Points on a hilly landscape, in no order, each with its height.
From any point a climber steps to the highest of the 6 points nearest to it. It stops when none of these is higher. Distance is the straight distance between rows; heights are no part of it.
q922 h=56.1: [191 157 124 147  74 115 117 179 160 164 118 156  65 182 137 101 137 154
 121 109]
q167 h=41.2: [ 15 113 160  95 147 126 145  65  57  98 161 150 154  89 118 172 109 122
 167 164]
q111 h=34.6: [106 156 138 140 128 122 121 108 101 126 143 142 117 142 104 113 130 150
 139 137]
q102 h=52.9: [174 147 123 142  78 111 123 188 171 157 108 138 109 151 136  97 141 130
 141 129]
q796 h=63.1: [103 146 141 116 117 145 121 115 101 107 108 115 163 117 110 111 131 132
 138 145]
q421 h=59.3: [174 136 111 178  79  80 114 191 120 173 119 170  89 173  94 125 107 116
  99  92]
q387 h=53.7: [ 59 103 134 131 141 137 164  71  66 136 116 153 132 106  88 161 120 110
 100 160]
q785 h=48.1: [166 151 126 100 163 161 105  97 150 117 146  79 149 115 180 107 127 123
 131 132]
q677 h=62.7: [ 78 118 151  97 140 145 137 104  94 135 110 119 156 130 113 145 139 104
 122 160]
q814 h=63.8: [151 104 132 176 107  90 139 171 129 169 101 172 100 152 102 113 124 135
 121 113]
q807 h=61.0: [ 82 135 158 106 140 138 132 106  90 139  93 132 154 127 110 136 135 113
 131 153]
q151 h=56.5: [ 52 109 141 109 142 147 138  76  83 129 139 132 136 108 112 172 144  90
 109 164]
q829 h=38.9: [147 102 128 170  94  76 134 191 113 173 116 168  89 162  81 102 105 134
 106 101]
q272 h=44.3: [ 73 121 144  69 162 180 128  62 130  83 170  80 161  60 194 141 108 114
 145 168]
q851 h=49.0: [173 126 125 173 100  87 122 175 138 179 102 176  99 157 115 121 130 136
 132 117]
q815 h=67.3: [  5 113 150  98 161 117 149  67  44 115 157 151 141 102 110 170  99 114
 161 168]
q261 h=63.2: [194 119  88 148 107 139 108 186 171 122 134 114 125 133 151  91 130 140
 142 125]
q729 h=66.1: [  7 119 131 107 161 117 152  75  47 121 149 147 136 107 103 178  85  95
 148 160]
q590 h=50.6: [188 158 124 149  80 111 118 176 160 164 113 159  80 172 134 113 134 148
 136 116]
q203 h=54.3: [136 111 138 172 120 106 132 165 148 163  97 145  99 140 116 107 147 118
 126 115]
q736 h=66.4: [187 157 112 160  76 119 121 182 152 170 117 156  56 203 135 108 127 147
 112  96]
q904 h=47.9: [ 71 122 128  73 158 152 161  54 122  94 156 118 180  69 150 176 120 107
 161 150]
q988 h=53.0: [ 99 156 119 135 149 101 130 108  86 147 124 151 120 160  94 131 113 130
 134 132]
q868 h=47.0: [214 132 134 142  62 125 124 182 175 125 109 133 101 154 152  84 135 145
 106  90]
q696 h=49.9: [229 133 135 148  81 117 108 194 193 124 101 123  97 163 164 100 139 151
 101  69]
q985 h=56.7: [ 82 103 145 124 150 122 151  80  59 150 107 161 138 118  90 145 127 119
 102 143]
q813 h=54.1: [ 85  99 134  79 167 172 140  73 126  93 130  99 157  86 170 161 117 150
 143 157]
q946 h=52.8: [182 161 113 176  77  87 137 197 144 171 107 171  68 183  83 114 109 104
  70  84]
q778 h=54.5: [111 153 145 117 110 135 123 109 109 105 120 123 157 115 109 110 129 137
 141 143]
q237 h=62.6: [193 121  87 143 113 140 106 184 174 127 132 108 116 129 152  97 129 144
 144 125]
q507 h=68.5: [111 113 130 172 127 115 136 146 144 147 120 135  92 149 119  97 148 120
 117 123]
q258 h=53.5: [ 75 100 138 123 136 128 163  77  60 136 111 161 127 110  83 151 118 119
  92 154]
q53 h=64.3: [183 151 123 165  84 124 115 195 158 152 110 142  51 198 142  99 139 159
  97  85]
q942 h=27.1: [134 125 142 134 131 115 129 132 143 119 153 118 117 139 118 115 162 140
 117 109]
q930 h=47.8: [218 127 129 146  73 129 122 177 186 123 113 131  99 150 165  90 133 140
 111  90]
q477 h=41.5: [104 158 134 130 135 113 126 111  92 133 128 142 127 140 104 124 130 148
 142 135]
q157 h=51.8: [112 121 125 177 134 122 151 144 138 145 123 148  90 147 102  99 138 119
 117 126]
q655 h=51.1: [ 92 135 127 140 151  89 133 115  68 147 125 151 134 151  75 136 106 113
 111 112]
q292 h=57.5: [123 114 139 177 127 111 128 160 149 157 109 137 101 144 119  98 151 120
 116 119]
q419 h=43.9: [228 118 107 151  98 141 108 173 186 135 123 117 111 140 188  91 123 119
 112  96]
q777 h=48.8: [143 117 138 179 120  98 132 167 146 170  90 156 104 143 119 107 144 121
 128 114]
q427 h=2.7: [158 139 109 110 154 154 102  86 134 121 144  92 158  99 165 125 139 119
 129 131]
q380 h=31.5: [116 142 140 145 124 116 128 118 123 117 150 130 104 141 108 113 150 142
 124 125]
q252 h=11.7: [154 134 109 109 159 151  91  89 121 124 139  93 162  95 167 138 137 130
 137 137]
q685 h=53.6: [142 115 122 105 160 162  85  90 117 110 138  93 169  79 167 153 136 148
 136 155]
q728 h=49.5: [ 68 116 140  80 164 175 140  61 132  94 156  88 159  63 187 149 111 123
 147 167]
q500 h=66.9: [162 129 138 111 158 122 145 137 171 116 133 106 133 134 129 123 145 144
 135 102]
q323 h=69.4: [119 103 112 115 155 161  92  98 108 104 126  98 169  92 159 153 131 145
 141 144]
q415 h=54.4: [114 132 128 162 135 120 137 125 133 135 147 136  95 148 103 105 137 132
 118 126]
q267 h=36.4: [192 148 129 138  66 118 123 186 167 152 113 150  87 167 144  96 133 149
 126 121]
q467 h=64.0: [174 145 104 181  75  88 120 186 131 169 118 168  78 187  95 123 111 112
  93  90]
q396 h=64.7: [177 136 106 141  84 127 116 195 175 134 121 127 123 142 136  89 130 129
 143 129]
q740 h=49.8: [163 154 133 112 166 141 138 110 171 114 122  91 136 115 172 103 120 134
 138 114]
q981 h=46.3: [167 138 139 137 162 140 119 149 181 106 122  89 122 104 174  97 116 158
 148 124]
q592 h=54.7: [133 120 133 138 135 110 120 162 158 138 140 111 115 146 117 110 161 122
 127 110]
q793 h=43.4: [112 155 143 121 113 129 126 108 102 112 121 128 146 120 109 114 135 145
 142 142]
q957 h=36.6: [ 66 109 138  74 143 142 145  68 104 103 174 128 164  96 116 188 138 118
 137 154]
q416 h=20.2: [ 33 114 152 105 139 125 131  67  72 103 171 145 154  87 113 180 128 120
 145 165]
q138 h=38.7: [105 160 145 117 132 121 127 110  93 127 110 142 139 132 102 128 129 150
 148 144]
q917 h=46.8: [ 67 124 131  76 151 151 159  44 109  93 162 121 186  64 140 183 118 102
 168 142]
q845 h=55.2: [106  98 118  98 151 164 107 103 100  97 128  92 167 109 142 144 120 138
 140 143]
q309 h=60.9: [ 61 110 149 102 143 152 135  90  95 129 133 122 148 120 109 163 148  95
 113 163]
q515 h=47.3: [228 125 124 149  82 127 120 189 189 128 105 121 106 152 168  92 132 133
 100  76]
q671 h=49.3: [202 141 134 140  61 124 124 182 176 131 111 136  90 154 152  91 140 149
 114  97]
q830 h=36.9: [ 30 114 128 133 141 139 140  70  68 119 144 141 127  95 103 174 115 102
 121 170]
q430 h=66.3: [173 131  98 138  97 127 117 196 176 131 124 118 125 143 135  97 136 131
 151 127]
q307 h=61.7: [ 95 106 118 102 143 167 119 112 100  97 125  93 174 116 130 136 125 130
 140 147]
q694 h=61.4: [203 118  84 147 108 139 107 180 173 125 140 115 118 129 161  94 123 143
 139 118]
q497 h=57.3: [193 135 109 142  73 134 123 184 176 131 120 132 110 141 144  80 132 132
 132 123]
q2 h=48.7: [215 127 115 151  69 134 124 185 183 132 123 128 105 139 159  85 128 130
 120 103]
q905 h=58.2: [ 68 109 145 126 146 138 146  77  78 143 104 144 136 114 103 152 134  99
 104 155]
q48 h=43.2: [166 145 130 159  96  99 124 178 155 173  98 158 101 152 123 115 143 133
 140 123]
q40 h=69.5: [149 136 126 141 111 109 115 187 166 151 115 116 122 145 123 109 149 116
 144 126]
q235 h=33.4: [144 123 144 123 134 108 130 132 155 114 147 115 126 138 121 118 152 137
 123 104]
q733 h=57.7: [ 69 110 144 122 138 135 149  76  73 138 110 152 133 114 100 158 137 106
  99 161]
q631 h=17.1: [165 147 116 113 161 152 117  86 149 117 136  96 153 108 167 113 129 114
 133 126]
q137 h=46.7: [ 70 122 120  81 166 152 149  47 105  98 160 120 196  60 152 170 118 100
 173 149]
q488 h=53.4: [209 137 133 157  76 111  98 205 175 132 114 128  79 176 153 102 148 158
  97  71]
q352 h=44.6: [ 48 111 143 106 134 137 131  78  89 116 160 131 145 106 110 178 147 101
 123 164]
q348 h=63.9: [ 11 117 126 119 152 120 142  75  54 122 150 143 133 110 107 179  96 102
 145 166]
q706 h=34.3: [246 152 121 151 111 133  99 205 211 131  87 113 104 159 191 105 120 140
 108  74]
q929 h=52.2: [176 126 115 134 159 132 116 167 180 112 125  99 125 123 156 112 120 169
 155 117]
q854 h=67.5: [107 132 125 113 119 151 118 112 109  99 113 109 175 113 121 119 123 122
 139 139]
q786 h=43.7: [182 170 119 177  74  93 142 205 148 173  98 168  65 187  83 112 119 108
  58  85]
q771 h=50.4: [200 148 130 145  66 118 117 191 164 141 115 147  72 176 147  92 140 157
 114  96]
q194 h=57.9: [202 119  96 148 134 139  99 171 177 126 142 113 115 104 172 106 130 161
 150 128]
q770 h=38.3: [ 70 110 144  76 146 138 148  64 111  97 170 132 172  89 124 185 133 114
 139 150]
q438 h=60.4: [ 84 138 151 107 134 139 124 106  88 130  97 124 158 131 109 129 134 125
 137 155]
q200 h=33.3: [ 43 110 158  91 140 132 145  54  84  87 164 139 184  57 118 172 120 105
 166 149]
q913 h=39.0: [137 138 124 125 121 145 128  98 120  93 131 116 165 106 120 112 132 128
 133 124]
q316 h=58.5: [131 123 138 148 132 109 117 158 156 144 128 118 108 149 121 109 163 119
 121 115]
q528 h=52.6: [180 147 119 140  71 123 125 194 172 146 107 138 110 148 131  86 133 128
 140 127]
q472 h=21.5: [ 32 112 161  97 137 126 140  61  73  92 165 143 162  73 116 174 125 117
 160 159]
q278 h=44.2: [153 124 110 181  70  71 114 198 109 164 112 163  86 172  85 107 102 117
  92  97]
q481 h=48.6: [217 112  93 154 110 138  95 171 189 135 139 107 110 127 185  96 136 127
 122 111]
q839 h=65.2: [ 95 127 126 110 129 152 119 118 102 108 114 108 172 119 118 120 126 126
 149 147]
q232 h=33.1: [133 119 102 121 143 159 102 100 103 101 132 102 170  99 143 129 126 129
 139 133]
q476 h=62.8: [ 76 109 141  84 148 160 128 109 101 116 127 103 167 127 118 145 134 111
 134 154]
q543 h=49.6: [ 52 110 144  95 137 142 132  81  96 117 168 127 152 111 114 180 146 105
 124 162]
q684 h=29.5: [118 152 145 128 116 123 124 107 104 108 127 130 140 128 107 112 137 153
 141 136]
q284 h=51.9: [ 99 167 107 155 133  91 160 132 105 144 126 152 113 150  61 121  98 106
 105 121]
q317 h=52.7: [101 151 130 134 153 100 133 110  78 147 122 151 130 149  88 143 111 128
 130 129]
q741 h=60.8: [ 89  98 122  87 148 164 121 110 103  98 131  98 169 122 125 148 125 129
 140 148]
q902 h=44.9: [ 60 119 143  83 145 140 158  50 105  90 162 132 190  61 130 176 121 104
 166 146]
q63 h=58.4: [185 118 104 141 142 139 108 169 175 115 135 108 116 111 165 110 125 171
 152 120]
q225 h=42.0: [ 77 115 154  80 161 178 129  68 129  79 160  77 164  58 193 143 109 121
 139 168]
q331 h=56.4: [115 116 113 119 135 162 108 105 100  97 124 101 171 102 131 127 124 128
 140 136]
q287 h=52.4: [ 96 144 130 135 155  91 131 111  69 152 121 154 130 152  83 142 110 121
 123 119]
q572 h=39.1: [ 72 108 138  76 142 148 144  77 104 103 165 120 160 110 114 188 139 114
 131 158]
q388 h=63.6: [190 131  91 142  84 133 115 191 174 128 131 119 120 131 145  91 128 132
 143 123]
q357 h=66.2: [ 42 108 138 120 136 140 128  75  82 121 155 140 136 106 110 169 137  99
 119 169]
q943 h=51.7: [ 88  96 138 118 148 110 153  87  48 146 112 156 131 132  78 142 118 124
  96 134]
q529 h=44.5: [164 157 118 178  61  72 127 201 134 168 102 172  63 175  78 108 105 106
  66  83]
q766 h=46.4: [ 61 133 123  70 172 161 139  47 110  98 160 104 186  57 167 163 120  95
 175 159]
q392 h=54.9: [ 80  93 129  62 157 162 152  79 121  96 147 108 155 107 138 174 125 135
 144 151]
q205 h=45.2: [156 102 123 177  91  76 125 195 106 168 111 166  95 163  86 111 109 131
 109 102]
q968 h=34.2: [184 149 121 144  71 108 123 181 158 167 108 159  94 161 135 106 144 141
 139 126]
q28 h=61.2: [108  95 149  99 156 164 105  85 126  93 123  88 164  72 181 160 124 155
 140 155]
q727 h=44.0: [161 126 136 115 145 116 135 147 166 118 139 106 132 135 122 124 150 143
 129 104]
q938 h=39.4: [ 78 123 147  63 171 182 118  61 111  78 203  75 174  51 190 146 102 120
 158 170]
q903 h=52.3: [221 112 100 149 121 142  92 170 184 135 144 113 111 121 183  91 135 144
 128 120]
q483 h=40.3: [ 61 113 141  85 139 132 150  56 103  87 165 134 185  71 121 185 127 111
 156 151]
q907 h=76.1: [166 146 121 115 167 146 138  99 164 117 126  96 141 116 159 114 128 126
 130 111]
q64 h=67.2: [185 157 105 172  90 104 131 192 149 169 115 165  63 198 101 119 118 107
  89  86]
q784 h=47.6: [156 126 123  99 160 162  82  89 124 119 142  87 173  83 175 146 136 146
 135 156]
q776 h=71.6: [154 132 140 115 128 121 139 110 151 104 145 120 140 118 124 118 149 141
 125 106]
q61 h=47.7: [ 73 125 129  71 166 165 156  51 131  98 154 114 173  66 166 163 116 113
 159 159]
q598 h=23.5: [153 143 111 125 136 150 119  92 128 105 131 104 169 100 143 116 134 116
 128 123]
q39 h=55.5: [125 113 149  97 164 160  94  98 138  98 135  81 179  56 184 164 130 146
 137 161]
q749 h=48.9: [ 89 103 159  92 166 174 121  78 137  84 139  80 168  53 194 151 114 130
 137 163]
q298 h=56.2: [ 88 140 159 118 147 124 134  98  83 146  99 138 147 132 103 137 132 118
 133 145]
q797 h=72.1: [188 150 106 173  88  99 118 188 135 178 121 172  72 189 107 123 116 118
 102  87]
q104 h=57.1: [ 63 109 143  90 138 147 130  88  98 117 154 118 147 116 111 173 143 102
 115 163]
q242 h=75.5: [107 101 156  96 164 162 106  88 139  94 128  79 173  53 188 163 119 138
 133 160]
q970 h=67.8: [181 138 106 174  87  85 114 179 125 178 120 170  84 178 100 128 115 122
 107  94]
q7 h=35.9: [121 114 125 169 127 107 176 151 134 150 111 162  83 146  84 102 115 127
 107 126]
q750 h=42.6: [167 136 133 117 162 131 140 123 174 115 124 105 143 122 148 118 129 144
 138 106]
q300 h=51.3: [102 156 134 130 150 108 126 103  79 143 119 150 131 147  94 131 121 139
 141 134]
q825 h=65.3: [140 130 135 155 115 108 120 178 161 163 100 121 112 149 121 109 152 110
 133 121]
q678 h=47.1: [145 145 141 125 124 118 135 107 134 103 145 124 138 121 116 113 146 147
 117 114]
q185 h=53.9: [ 94 127 145 125 152 107 138  95  68 152 110 155 143 140  99 146 123 126
 124 134]
q623 h=30.3: [166 145 115 120 150 139 127  90 152 114 127 105 157 109 154 115 132 116
 128 115]
q680 h=77.2: [187 156 100 167  90 107 120 185 142 177 121 165  72 197 111 123 118 127
 109  96]
q530 h=41.0: [ 72 118 136  76 141 139 157  62 111  93 164 128 179  84 127 190 129 113
 150 154]
q721 h=45.0: [243 145 128 149 103 118 108 209 203 124  91 120 104 162 170 114 131 147
 107  60]
q606 h=55.3: [166 117 118 181  94  77 117 179 118 175 111 172  96 164 101 122 117 124
 117  93]
q765 h=57.8: [ 72 101 148 124 144 130 154  71  68 146 104 154 129 114  97 154 131 113
 102 149]
q597 h=39.5: [138 123 142 136 142 110 128 151 156 122 150 109 121 142 121 113 161 135
 121 106]
q290 h=54.0: [ 96 161 111 152 144  94 151 126 104 147 130 151 113 145  70 131 101 108
 111 124]
q184 h=62.1: [114 147 136 118 117 142 119 109 102 100 116 117 162 115 111 114 128 130
 143 138]
q762 h=69.9: [125 104 136 103 163 156  93  89 120 109 131  88 171  70 172 159 132 156
 139 154]
q835 h=46.2: [ 71 131 133  67 163 174 139  56 124  90 166  96 168  61 185 153 107 107
 162 170]
q10 h=51.6: [120 111 131 175 127 116 149 156 143 160 104 148  93 142 107  99 138 124
 116 118]
q726 h=55.1: [157 121 122 124 144 118 123 174 168 121 138 101 122 144 128 121 142 137
 143 103]
q857 h=69.6: [164 135 109 141  99 119 115 193 167 148 115 121 122 147 127  97 140 126
 144 129]
q468 h=53.1: [167 150 105 179  66  77 119 199 125 174 116 170  77 175  89 111 104  98
  79  90]
q23 h=61.5: [ 71 102 147  78 144 159 132 100  99 121 145 110 156 126 112 159 143 105
 128 157]
q974 h=44.4: [100 149 152 112 129 125 127 108  97 130 109 136 150 128 109 124 129 142
 144 147]
q16 h=76.0: [  8 113 148  90 170 113 157  66  41 124 156 153 144 100 114 172  89 110
 161 156]
q46 h=68.8: [187 154 109 155  84 107 121 180 148 174 120 171  69 189 128 120 128 144
 121 106]
q179 h=42.4: [194 147 123 141  63 121 125 188 173 141 114 142  98 150 143  87 137 138
 132 121]
q375 h=58.3: [100 142 118 167 135 116 149 130 124 135 136 143  86 154  99 105 126 122
 112 132]
q639 h=42.8: [ 17 121 120 130 147 131 143  67  60 116 148 148 130 100 105 175 104 106
 129 172]
q640 h=56.6: [ 93 123 148 118 150 113 139  94  77 151  95 150 142 136 102 143 127 122
 119 139]
q437 h=42.3: [222 118 112 150  84 134 117 181 185 126 117 123 111 143 180  87 124 124
 111  95]
q190 h=30.0: [ 59 112 146  83 137 135 135  68  99  98 175 132 169  87 117 189 135 113
 143 156]
q522 h=60.7: [178 134 110 172  92  89 117 180 131 177 114 175  93 175 111 129 117 131
 121  99]
q576 h=56.0: [ 97 158 116 148 148  94 138 124  90 146 128 153 119 155  80 131 107 116
 125 127]
q805 h=57.4: [104 151 113 164 142 111 157 131 114 140 131 147  99 161  78 115 109 122
 119 132]
q67 h=61.3: [ 77 118 156 105 150 131 140  85  87 149 101 127 147 126 110 151 144 104
 119 155]
q580 h=1.0: [151 130 105 118 151 153  95  86 114 112 136  94 165  97 154 135 132 128
 135 131]
q703 h=33.5: [155 140 124 122 137 145 130  91 142 107 133 113 158 108 137 119 136 127
 128 117]
q524 h=38.4: [232 120 106 148 109 141  99 175 191 143 130 110 110 142 193  95 133 123
 112 100]
q470 h=72.6: [186 155 104 167  85 115 125 190 146 173 110 163  66 206 116 117 121 128
 103  88]
q884 h=55.4: [105  93 117 100 164 165 110  96 108  96 127  93 169  96 156 155 126 153
 141 144]
q90 h=46.9: [ 69 130 127  69 166 169 147  50 122  92 162 100 168  65 180 157 113 107
 160 163]
q95 h=53.3: [175 127 121 143 154 136 104 164 185 111 126  98 118  98 173 104 125 172
 151 126]
q961 h=61.1: [ 79 102 132  75 147 160 132 103 104 107 144 100 161 130 122 162 131 120
 132 150]
q484 h=57.2: [ 88  95 133  76 159 168 136  82 122  92 133 104 157  95 154 163 118 154
 145 151]
q927 h=54.6: [ 99 153 110 155 147 103 153 132 105 143 129 145 106 156  72 124 104 114
 119 126]
q166 h=50.5: [115 128 136 161 129 118 127 138 138 135 142 125  94 152 111 103 154 128
 110 123]
q294 h=42.7: [166 137 133 120 150 136 143  98 158 108 130 110 147 117 146 113 136 128
 124 110]
q72 h=64.4: [179 123  94 136 115 132 111 190 173 123 130 110 129 137 141  97 131 141
 149 122]
q558 h=74.2: [161 152 130 110 166 154 121 113 162 117 129  85 136 119 179  99 120 131
 137 127]
q666 h=40.7: [113 122 124 162 128 101 178 153 129 156 115 159  84 153  73 104 110 131
 104 131]
q114 h=36.8: [106 158 151 121 123 118 123 108 100 121 123 138 136 131 106 120 132 149
 143 143]
q97 h=46.0: [164 123 127 121 147 116 131 161 169 124 132 103 132 140 134 120 136 151
 138  99]
q422 h=44.1: [178 166 121 177  74  80 142 199 143 175 102 177  59 171  75 113 117 107
  56  81]
q469 h=49.2: [126 148 143 127 110 125 125 106 113 105 126 125 146 115 115 111 137 136
 138 130]
q757 h=13.2: [148 136 106 123 143 154 113  87 122 107 136 100 169  98 147 121 132 117
 130 125]
q20 h=52.0: [ 48 109 133 133 143 145 152  71  72 128 121 147 126 104  94 161 125  99
 110 167]
q818 h=35.5: [137 128 105 123 132 156 107  96 117 100 129 102 176  98 139 123 129 125
 138 129]
q466 h=53.8: [218 135 136 148  74 114 115 201 186 119 111 127  92 168 157  98 145 165
 101  71]
q915 h=68.7: [185 158 112 167  86 120 123 196 156 167 109 154  58 212 126 109 124 132
 104  92]
q609 h=48.5: [119 123 141 153 128 108 125 142 148 136 142 120 105 144 120 109 164 131
 116 113]
q647 h=43.8: [ 73 128 139  66 172 178 125  56 115  87 184  84 168  54 192 144 113 111
 160 173]
q535 h=70.7: [ 97 150 122 158 141 119 138 120 120 135 141 143  95 149  97 111 124 132
 130 130]
q520 h=60.3: [ 79 123 152 111 145 133 144  90  79 143 101 139 145 127 106 148 137 107
 122 153]
q136 h=40.2: [233 125 111 150  93 137 113 181 196 128 111 118 111 147 182  95 127 126
 104  82]
q68 h=61.6: [ 77 104 126  77 150 161 129 104 106 105 132 102 167 125 124 151 125 125
 135 150]
q356 h=49.4: [ 43 110 131 126 137 141 137  73  80 124 136 141 131 108 101 170 136  95
 111 167]
q29 h=38.5: [130 109 105 110 155 156  90  92 104 112 133  98 173  92 153 144 127 137
 143 139]
q612 h=74.8: [163 139 119 142 100 108 115 187 168 157 108 127 123 145 128 100 148 117
 142 126]
q365 h=73.5: [ 97 148 152 117 144 119 127 102  86 139 104 149 141 132 105 133 122 134
 140 142]
q315 h=48.3: [111 140 112 159 128 108 174 142 126 148 123 149  88 149  71 107 104 116
 105 133]
q363 h=45.5: [164 136 131 117 148 133 147 115 159 109 126 105 139 119 138 118 138 134
 129 104]
q747 h=64.2: [ 89  90 128  78 154 167 131 100 110  93 140 102 166 118 128 164 125 140
 146 144]
q74 h=59.4: [187 160 108 172  90 119 138 200 149 171 100 158  64 208 110 107 121 120
  79  82]
q506 h=55.0: [218 112  91 154 100 139 107 171 178 135 137 112 115 131 174  88 128 128
 122 110]
q859 h=46.6: [159 130 130 162  99  94 124 173 152 178  93 159 108 149 120 114 143 132
 136 118]
q286 h=47.2: [ 72 136 125  70 166 165 153  49 126  97 159 113 181  64 163 169 113 102
 169 161]
q998 h=73.6: [106 160 144 126 128 120 124 108  98 130 123 140 129 133 105 122 128 148
 145 137]
q251 h=56.8: [180 145 119 160  88  96 121 174 146 178 106 171  87 173 121 126 132 136
 131 110]
q720 h=64.1: [204 136 141 148  64 118 113 187 175 127 110 137  81 170 156  96 142 157
 104  84]
q209 h=58.1: [ 79 101 126  72 156 160 138  92 110 103 150 105 158 119 128 170 125 125
 138 148]
q150 h=60.6: [111  96 125 103 159 163 101  90 114  93 127  98 165  82 166 156 120 155
 144 149]
q932 h=50.2: [ 81 105 132  69 160 160 153  61 123  94 154 118 166  90 150 180 119 125
 155 157]
q449 h=30.4: [165 144 123 102 163 156  90  92 139 122 148  85 160 100 174 120 128 127
 132 147]
q717 h=43.1: [164 133 124 122 167 137 135 144 184 108 116 101 129 120 159 111 120 157
 149 110]
q434 h=59.2: [104 168 119 146 142 111 131 113 103 137 141 148 109 149  94 125 122 136
 131 131]
q603 h=65.0: [156 126 111 130 126 117 115 192 170 131 129 102 127 148 123 111 141 127
 149 118]
q691 h=59.8: [ 83 114 152 119 149 129 148  85  78 149  99 147 140 115 106 153 137 108
 109 151]
q326 h=46.5: [164 126 121 117 164 129 128 155 181 114 123 106 130 131 143 118 127 155
 152 106]
q288 h=52.1: [ 96 129 137 133 159  99 137 104  64 149 111 152 139 147  90 139 113 126
 119 123]
q164 h=49.7: [224 136 135 157  83 113 104 214 185 129 104 123  92 170 153 109 148 160
  97  61]
q115 h=59.0: [150 119 126 124 137 110 121 177 169 133 134 100 130 144 124 118 144 126
 138 107]
q858 h=36.7: [245 155 121 150 116 130 101 209 208 132  83 114 102 158 185 111 123 151
 112  74]
q177 h=37.0: [124 109 126 174 125 108 166 161 131 151 103 162  89 148  94  97 124 130
 111 125]
q69 h=53.2: [216 130 130 148  67 118 116 187 185 124 111 127  98 154 160  95 137 146
 104  78]
q945 h=63.7: [ 88 126 148  96 137 148 123 110  93 113 105 109 167 125 110 132 134 117
 134 152]
q803 h=19.7: [125 139 142 140 122 119 130 115 132 113 153 129 114 133 108 105 148 149
 122 126]
q994 h=58.6: [209 114  93 152 125 135  97 173 175 130 146 114 114 113 170 103 132 154
 143 126]
q418 h=61.8: [184 116  93 141 131 138 108 182 179 127 138 110 120 125 154 105 123 156
 155 123]
q591 h=57.0: [165 122 112 180  89  77 115 185 115 172 116 172  93 174  97 122 111 126
 104  98]
q999 h=30.5: [128 147 141 125 117 121 127 105 117 106 140 130 132 122 108 114 140 149
 130 126]
q239 h=37.5: [166 140 131 115 168 138 134 132 182 111 117  96 130 122 165 107 120 145
 146 108]
q208 h=59.1: [148 129 136 165 112 101 118 178 161 166  91 142 112 145 122 109 150 111
 132 116]
q344 h=43.0: [176 150 124 144  79 110 124 186 165 161 103 146 105 153 134 100 140 136
 144 127]
q689 h=57.6: [101 160 116 151 143 104 140 124  95 141 131 148 111 156  83 126 110 120
 124 128]
q155 h=56.3: [ 94  98 145  90 165 167 130  78 130  89 128  95 159  76 182 155 114 149
 146 156]
q799 h=48.2: [235 137 126 152  94 116 108 205 195 126  98 121  99 161 165 108 137 154
 102  65]
q931 h=65.1: [105 120 121 107 133 155 116 112 102  99 119 104 172 116 123 122 125 124
 139 144]
q283 h=63.0: [ 78 126 152  92 139 142 129 108  90 130 104 118 159 129 114 137 140 105
 127 155]
q351 h=62.4: [105 157 114 154 141 117 133 118 108 136 143 149 108 157  93 120 124 133
 126 128]
q604 h=43.5: [ 18 115 142 109 147 119 133  69  57 110 165 150 137  99 113 173 108 114
 154 170]
q633 h=40.5: [ 34 114 122 131 132 138 162  75  59 120 128 151 131 100  87 170 102 100
 109 170]
q863 h=55.6: [122 116 137 159 133 106 125 157 147 143 130 122  99 145 114 105 162 116
 112 118]
q314 h=48.4: [ 77 103 135  67 151 155 152  70 115  97 155 119 171 102 131 184 124 128
 142 146]
q43 h=29.4: [ 49 113 152  93 136 130 145  58  83  96 175 135 176  74 115 184 132 116
 153 151]
q236 h=52.5: [ 77 110 138  78 163 174 149  64 129  91 139 103 158  77 182 160 115 135
 148 156]
q683 h=38.6: [ 49 111 148  95 135 134 135  72  90 111 170 130 154 102 110 188 141 108
 127 161]
q85 h=66.0: [144 124 130 141 126 113 119 183 167 151 123 110 120 142 122 110 158 116
 137 114]
q191 h=14.6: [122 150 142 133 122 115 129 111 116 116 148 132 117 127 105 114 142 147
 136 135]
q990 h=41.6: [128  93 129 168 113 101 158 166 128 156  98 162  92 150  91  97 117 136
 110 117]
q695 h=54.8: [198 143 137 156  71 118 106 201 174 134 109 135  73 180 151  98 148 159
  99  82]
q849 h=45.4: [108 134 119 167 138 119 164 141 134 140 119 153  84 152  87 102 119 122
 110 126]
q424 h=54.2: [ 99 151 114 141 151 102 136 114  75 146 126 150 129 153  81 136 106 123
 125 126]
q373 h=56.9: [167 118 111 122 148 125 123 179 178 122 135 108 131 137 138 120 132 148
 148 114]
q87 h=48.0: [156 113 123 177  87  75 119 192 116 169 111 172  90 164  87 116 109 127
 102  96]
q954 h=41.4: [160 128 125 119 164 126 137 146 173 112 121 101 131 124 154 111 127 154
 151 109]
q855 h=31.2: [ 35 114 146 111 135 130 129  71  82 110 168 139 140  96 109 183 136 109
 131 163]
q514 h=33.9: [129 105 125 154 114  87 169 176 119 164 113 164  81 154  70  96 108 140
 102 121]
q586 h=34.1: [ 27 113 136 122 137 137 131  70  68 111 159 143 129 100 106 179 123 105
 128 168]
q58 h=30.2: [157 140 119 101 163 157  84  89 128 119 147  92 165  91 172 134 136 132
 137 149]
q881 h=38.0: [116 134 134 149 132 117 127 129 134 126 149 125  99 141 117 107 157 138
 119 117]
q594 h=58.7: [ 60 110 145 116 143 143 143  80  83 138 115 138 141 114 105 156 143  99
 106 159]
q385 h=71.8: [  4 107 141  90 176 106 164  62  34 128 154 154 141 107 101 173  92 100
 153 159]
q862 h=45.8: [235 135 129 145  87 124 113 196 200 123  97 125 103 154 178 104 130 144
 103  66]
q673 h=28.5: [236 133 124 150 112 134 106 183 201 133  97 110 108 156 201 103 120 122
 113  80]
q836 h=35.6: [138 100 125 160 103  79 144 186 108 171 110 169  87 163  81  98 104 140
 100 112]

Where does a climber stop that starts at each point below?
q728 | q747
q655 | q535
q416 | q16
q695 | q680
q766 | q747
q609 | q612
q994 | q612
q95 | q612
q988 | q535
q278 | q680
q717 | q612
q943 | q854
q287 | q535
q61 | q747

Two climbers start at each pair of points below. Name the first point that both come to, or write none.
q606, q205 | q970
q481, q419 | q694
q194, q506 | q430
q591, q529 | q797
q835, q917 | q747
q597, q592 | q85
